A landscape with many valleys, sampled at points; each row gives a point and its height.
A ball rolls from a point to whichever of its 2 nearest points has the largest drop for the distance, and stops where none of them is lower. Distance is the straight distance between rows; heights are no part of it.
nuvo: [-20   5  -2 -18   0  -7   6 -12 -15  -7  17 -16 -12  -6  -5  -4  -2 -24
   7  -9 -10 -24  17]  (h 98)
vodal: [  5  -9 -16   6  -1  -6  -3   7   9 -12  17   7  -6   0  17  -9   0  -6
 -13  -6  -3  11  -1]  (h 388)
nedad: [ 10  -1  -9  12   9   1  -3 -14  -8   1   8   3 -28   2 -13  11 -23  -2
  14 -15  -4  22  10]  (h 494)
birab: [-25  12   2 -12 -13  -3   4  -4  -1   2 -23  -1  12  -3 -10   5   6 -12
   5  12  -1  -8  11]  (h 314)
pibe: [-11  -4   5  -6  -4  -3   7   1   0   3 -11   8  21 -15   4   9  -2   3
   6   8  15   5  -5]  (h 661)
seri: [ -1   7  -5  -2   5  -6  16  -8 -11   6   4  -9   5   2   7 -10   2  10
  12  12   8  -5  16]  (h 361)
Totif: [ -2  11  -6   2 -10  -8  -4   2   1   5  17  -5  -9  17 -11   5   3  -8
  -7  -6  -7   0  10]  (h 260)
miv: [ 12  -1 -17   8  16  10   1  -5  15  20   8   1   7   3  10  -4   3   5
  13 -10  -3  17 -13]  (h 156)
zirad: [ 11  -1  -9  10   7  13 -18   1   4  -1  16   5 -11  14  -4  -6   1  -3
   5  -4  -2  13  13]  (h 370)
Zel: [ -2   5  15 -14  -8   2  -7  16  -1  15  -2   9  20  -3  18   2   8   5
   2   2   8  -5 -25]  (h 690)
bef: [  4 -11   0   7  11 -10   2  -1 -11   1  20   3 -18  -5  -7   5 -24   4
   7  -5   1  12  15]  (h 452)
temi: [ -2 -13   6  10  17  -3   9   3  11   4  22   6 -14   2   8  14 -28  27
   5  -1   7  23  -7]  (h 403)
Dek: [  5  13  29  -8 -11  10   8   5 -11  -7 -24 -14   7  -4   1  -1   5  -4
   4  14  18  -2  -8]  (h 719)
Zod: [  4   0  -6   5  13  -1  11   1  11  19  18   3  -9   4  12   2 -14   8
   7  -3   5  24  -2]  (h 358)
nuna: [  1  10  24  -7  -9   3  -8  16 -16   2 -20  -4  13  -8  17 -20  15   3
  -6  15  -9 -17 -17]  (h 708)
kan: [ 10   5  27   1 -21  20 -12   0 -15   9 -25   2  25   9   0  -7  15  -5
  -1  29 -15 -17 -37]  (h 529)
zon: [ 16  -6  -8  10   6  -2  -4  -7   7  -7  -3   1  -2   9  -8  10  -3  15
  -2 -17   1   1  -1]  (h 367)
dat: [-11  15  11  -8 -29  -2  -5 -10 -16   7 -15 -15  12   0  10 -17   7 -18
  -6  14 -10 -14   2]  (h 566)
vav: [ -8 -10   1  -3 -12  -8  -6  11  -7   1 -17   0  16  -2 -10   5  22 -13
   2   7 -10   2 -12]  (h 373)
Gebo: [-10  -1 -12  10   9  10   5 -15   6  -6  17  -2 -30   7 -11   5 -33   8
   3 -10  -8  16  25]  (h 530)
Pugo: [ -2  12   9   6 -18 -14  -1  -8  -8   9  -4 -10   2   6  12  -9  13 -14
  -4   3   2  -7 -10]  (h 550)
vel: [ 27   2  -8   1  24  16   0   0  13   7  13   1  -3  10  11   5  -2  17
   8 -13 -13  18 -26]  (h 390)
boma: [ -7  -5 -19  11   1  -3   7  -1  -1 -14  -1   6 -20   8  -2  25 -15   1
  -1 -13  -3   4  20]  (h 114)
bunos: [-15 -15   8 -16  -1  -4  14  -3 -10   1  -3   1  -1 -21  -7   2  -6  10
  13   4  20   6   5]  (h 673)
zite: [-17   3   0 -19 -21  -3 -10 -15 -15 -12   9 -14   1  -2 -15   1  10 -23
   1   1  -4 -30  14]  (h 5)
valid: [ -9  -6   6 -12 -17  -6  -7  -5   4  -1 -15  -4  13  -3   4  -7  16   0
 -18   2   8 -10  -7]  (h 488)
Gemin: [  6  -2  13   0 -16  16 -12  10  -7  13  -7   2  22   3  -3 -16  24   1
   6  25  -6 -14 -34]  (h 543)
das: [-14   3   4  -6 -14   6  -6   2  -9  -2 -33   0  23  -3  -4   6  17  -2
   6  20   1  -3  -3]  (h 339)
Nat: [ -9  15  14  -6 -16 -11   5  -2  -8   7  -5 -13  -5   1   6  -6   1  -8
  -4   6  16  -9  16]  (h 534)
Kimo: [ -1 -10  -3   5   1   1  11 -20   3  -5   2   4   1  -4  -7   0  -9   3
  -6   4  24  -3  17]  (h 420)
puf: [-22 -22  -3  -5   5   0   7 -13  -8   7   1   1  -8  -8 -14  15 -11   9
  12  -3  12  12  14]  (h 683)
Fot: [ 10   5  -4   4  15  -6  -4   4   2  16  -2   3   5   7  19  -2  12   2
  15   0  -1   6 -11]  (h 360)
bom: [ -3  -5   7   3  18   3   9   4   8  -7  -5  13  10 -20   9  -3  -1   2
   5   4  15   4  -3]  (h 644)
Nefa: [  5   4 -10   8  -1  -9  -3  -6  14 -15  21 -12 -21 -13 -12  -7  -6  -9
   1  -9 -10   5   5]  (h 24)
zis: [  5   6  -3   3   6 -11   9  -2  -8   5   2  -6 -14  -1  15 -11   1   5
  -2 -10   3  -6  14]  (h 325)
Daba: [  0  -1  -1  -4   2 -15  -2   7   0  -2   0  -3  -4  -9 -12  -1   3  -9
  10   2  10   5   3]  (h 456)
tabop: [ -7   1  10 -17 -15   3   7  20  -3  11  -9   0  18  -2  -4   8   5   4
   1   1  11   6 -15]  (h 675)
kef: [  4  -1   4  -4   5 -11   0  10   2  -4  -4  -6  -3  -4  -5   7   0  15
   2 -10   6  -7  -7]  (h 414)
zedal: [  6  -3 -22  12   6   3  -3   6   7 -15   6   6 -18   2   9  -8 -14   1
  -6 -17 -23  17  11]  (h 293)
toze: [  6  -6  -7  -6  10   3  -8 -10   1  -4  -5   0 -10  11 -16   6   7  -5
 -12 -12   3  -7  16]  (h 291)
Fifo: [  8  -7  -4  11  23  -2  -8 -11  20  -4   2   6  -5  -5   4  10 -12  18
  -5 -14   7  11  -7]  (h 433)
migan: [ 23   8  -7  11   7   0  -8   7  15  -8  10   6  -9   7   0  -6 -18  -1
  -6 -12 -23  16  -7]  (h 268)
kas: [  8  -9  -7   8   3   2  15  -3  11   1  11  14   5  -3 -10   7 -19   0
  -1  -1  18   6   0]  (h 457)
vala: [19 -4 -1  8 16 11 17  7  2  8 -1  6  6 -5 -7  2  2  2 14 -7  4 -4 -9]  (h 607)
Sigo: [ 24   6  -3  12  22   3   1   5  19   1   9  -1   2  13  14  10   2  13
  -9  -6  -7   2 -19]  (h 469)
nuzi: [ -7  -7 -13 -11 -23  -9  -9  -9 -11  -2   4 -10   7   3 -11  -3  12 -11
 -13  -2  -9 -12   7]  (h 96)
toz: [-36   3  -1 -16  -5  -7   3   0   2  -8  -7 -11  -7  -8  -8  14   3  -6
   0   1   5  -5  20]  (h 281)
pes: [-14   3   8  -8 -22   5  -3   1  -1  -1  -1 -10  -1  -6   3 -13   5  -7
 -18  -4  16 -13   6]  (h 514)
peles: [  7   6   4  -5  12   5  -6  11  12   5  -4  -1  13   3  -2 -13  18   9
   0  16  -2 -13   1]  (h 591)
tumad: [ -5  -4  16 -14 -25  -4 -21  -1  -6   5 -16   0  22   2  -2  -7  12  -5
 -14  14  -7 -14 -20]  (h 508)
sesut: [  5 -12  14   6  24 -12  14   2  -1  -6  13   9 -13   1  -3  16 -23  15
   8   8  12   9   2]  (h 423)
pusaf: [  2   2 -17  13  -8   6  -3   2   9 -13   5   7 -17  14   1  12 -29   4
  -8 -21 -17  15  11]  (h 196)
lumot: [ -7  -4 -21   7   6   9  16  15   6  -1  -1  10  -8   0   2   9 -11   6
   1 -11   0   9  14]  (h 200)
divot: [  0  11  23 -15   0   4  -8  11 -13   9 -26  -1  30  -6  14  -2   7   9
  -1   8  -4  -7 -26]  (h 701)
feze: [  8  -6 -17  18   2   3 -14  16  20 -10  -2  11   2   5   9   4  12   2
  -8  -9 -19   8 -16]  (h 318)
noto: [  4  -2  -1   1  -2  -7   7  10   3  -1   0   3   7  -1  -3   0   9 -19
   0   9  -7   2  -9]  (h 418)
vinu: [ 17   7  -4  16   7   4   1   1  14 -12  17   7 -15  -7 -18  -6 -20  -8
   2 -10  -3  10   5]  (h 97)
Kel: [ 13   8  16   2 -10   8   3   6 -12  -3  -9  -5  25   1  11  -7  20  -6
  14  16   6  -9 -32]  (h 562)
buva: [  7   2  12 -10  21  -4  -4   0   1  21   0   8   3  -3   8 -10   1  13
   7  -3  10  -1  -3]  (h 436)
pas: [  5   2 -10  11  -1  11   3   0   5  -1  16   9 -15  -4  -4 -10  -6 -17
   7  -5   6   8  16]  (h 267)
voz: [ -1   9  21 -10 -27  15 -13   0 -15  -5 -30 -14  24   2  -2  -4  10  -1
 -12  25 -15  -4 -23]  (h 520)
Fatop: [-15 -13  -5  17   2   8  15 -18  -1 -15  29   2 -32  -3 -19  22 -36   2
   4  -2  -6   6  23]  (h 546)
peb: [-22  -2  -2  -8   6 -12   8 -17   5  -6   8  -8 -17  -3   1   7  -8  -1
  -8  -4  -2   0  24]  (h 243)
tanad: [ -8  16  20 -13 -14   9   2   7 -19  -1 -28 -14  11  -7  13 -11   3   9
  -7  13   7  -9   0]  (h 714)
sosiz: [  6   1  -2   4   2   8   6 -16  -1   3  -3  -6   6   7  -1  -9   9   2
   2   9  23  -4   9]  (h 391)
ruran: [  7  -1   0   8  -1   3 -12  14   0   9   0   5  15  11  -9  -6  24   2
   4  18 -17 -12 -19]  (h 565)
malef: [-11   3 -14  -1   2  -6  -2 -17  -5   0  17  -7 -20   5  -1   3  -1 -16
  -4 -13  -5  -8  21]  (h 189)
laguf: [  1   0 -10   7   8   4   0  18  16   5 -10  18  -7   2   2   6   1   3
  -2 -15 -13   5  -2]  (h 173)
nuzom: [ 20   4  10   1   9  10  10   8 -12   4  -5   1  16   2   1   2  14  -3
   6   1  14  -8 -21]  (h 579)
gomip: [ -1  -5  -6  -1  -7  -4  -8   4  11  -3   4  11  14  -4  17 -12  12   5
 -12  -2   6  -6  -3]  (h 450)
vebo: [ -6   5  -8   1   6 -19   0  -9  -2  -5   8 -14 -20  -5   5   2  -6  19
   3 -11   4   1  23]  (h 282)
movom: [ -4  -6 -16   0   9  10  -1  -6   8 -15   6   7 -20   3 -17  15 -10 -11
  -8  -3  -3  -1  21]  (h 201)
felip: [-10 -10  -2  -6 -14 -12 -16  -2  -9  -2  -7 -10   4  12  -3 -12  26  -9
 -13  12 -21 -16  -2]  (h 162)
zitu: [ 10  -3  -4  -8  18  -8  -1   4   1   5   7  20   4  -5   5 -11  -6   2
  -5  -6  -6   0   4]  (h 472)

For each start below, name the point where the ball stops.
noto => malef
Dek => valid
Gebo => miv
Kimo => malef
ruran => valid
Fatop => miv
nuzom => valid
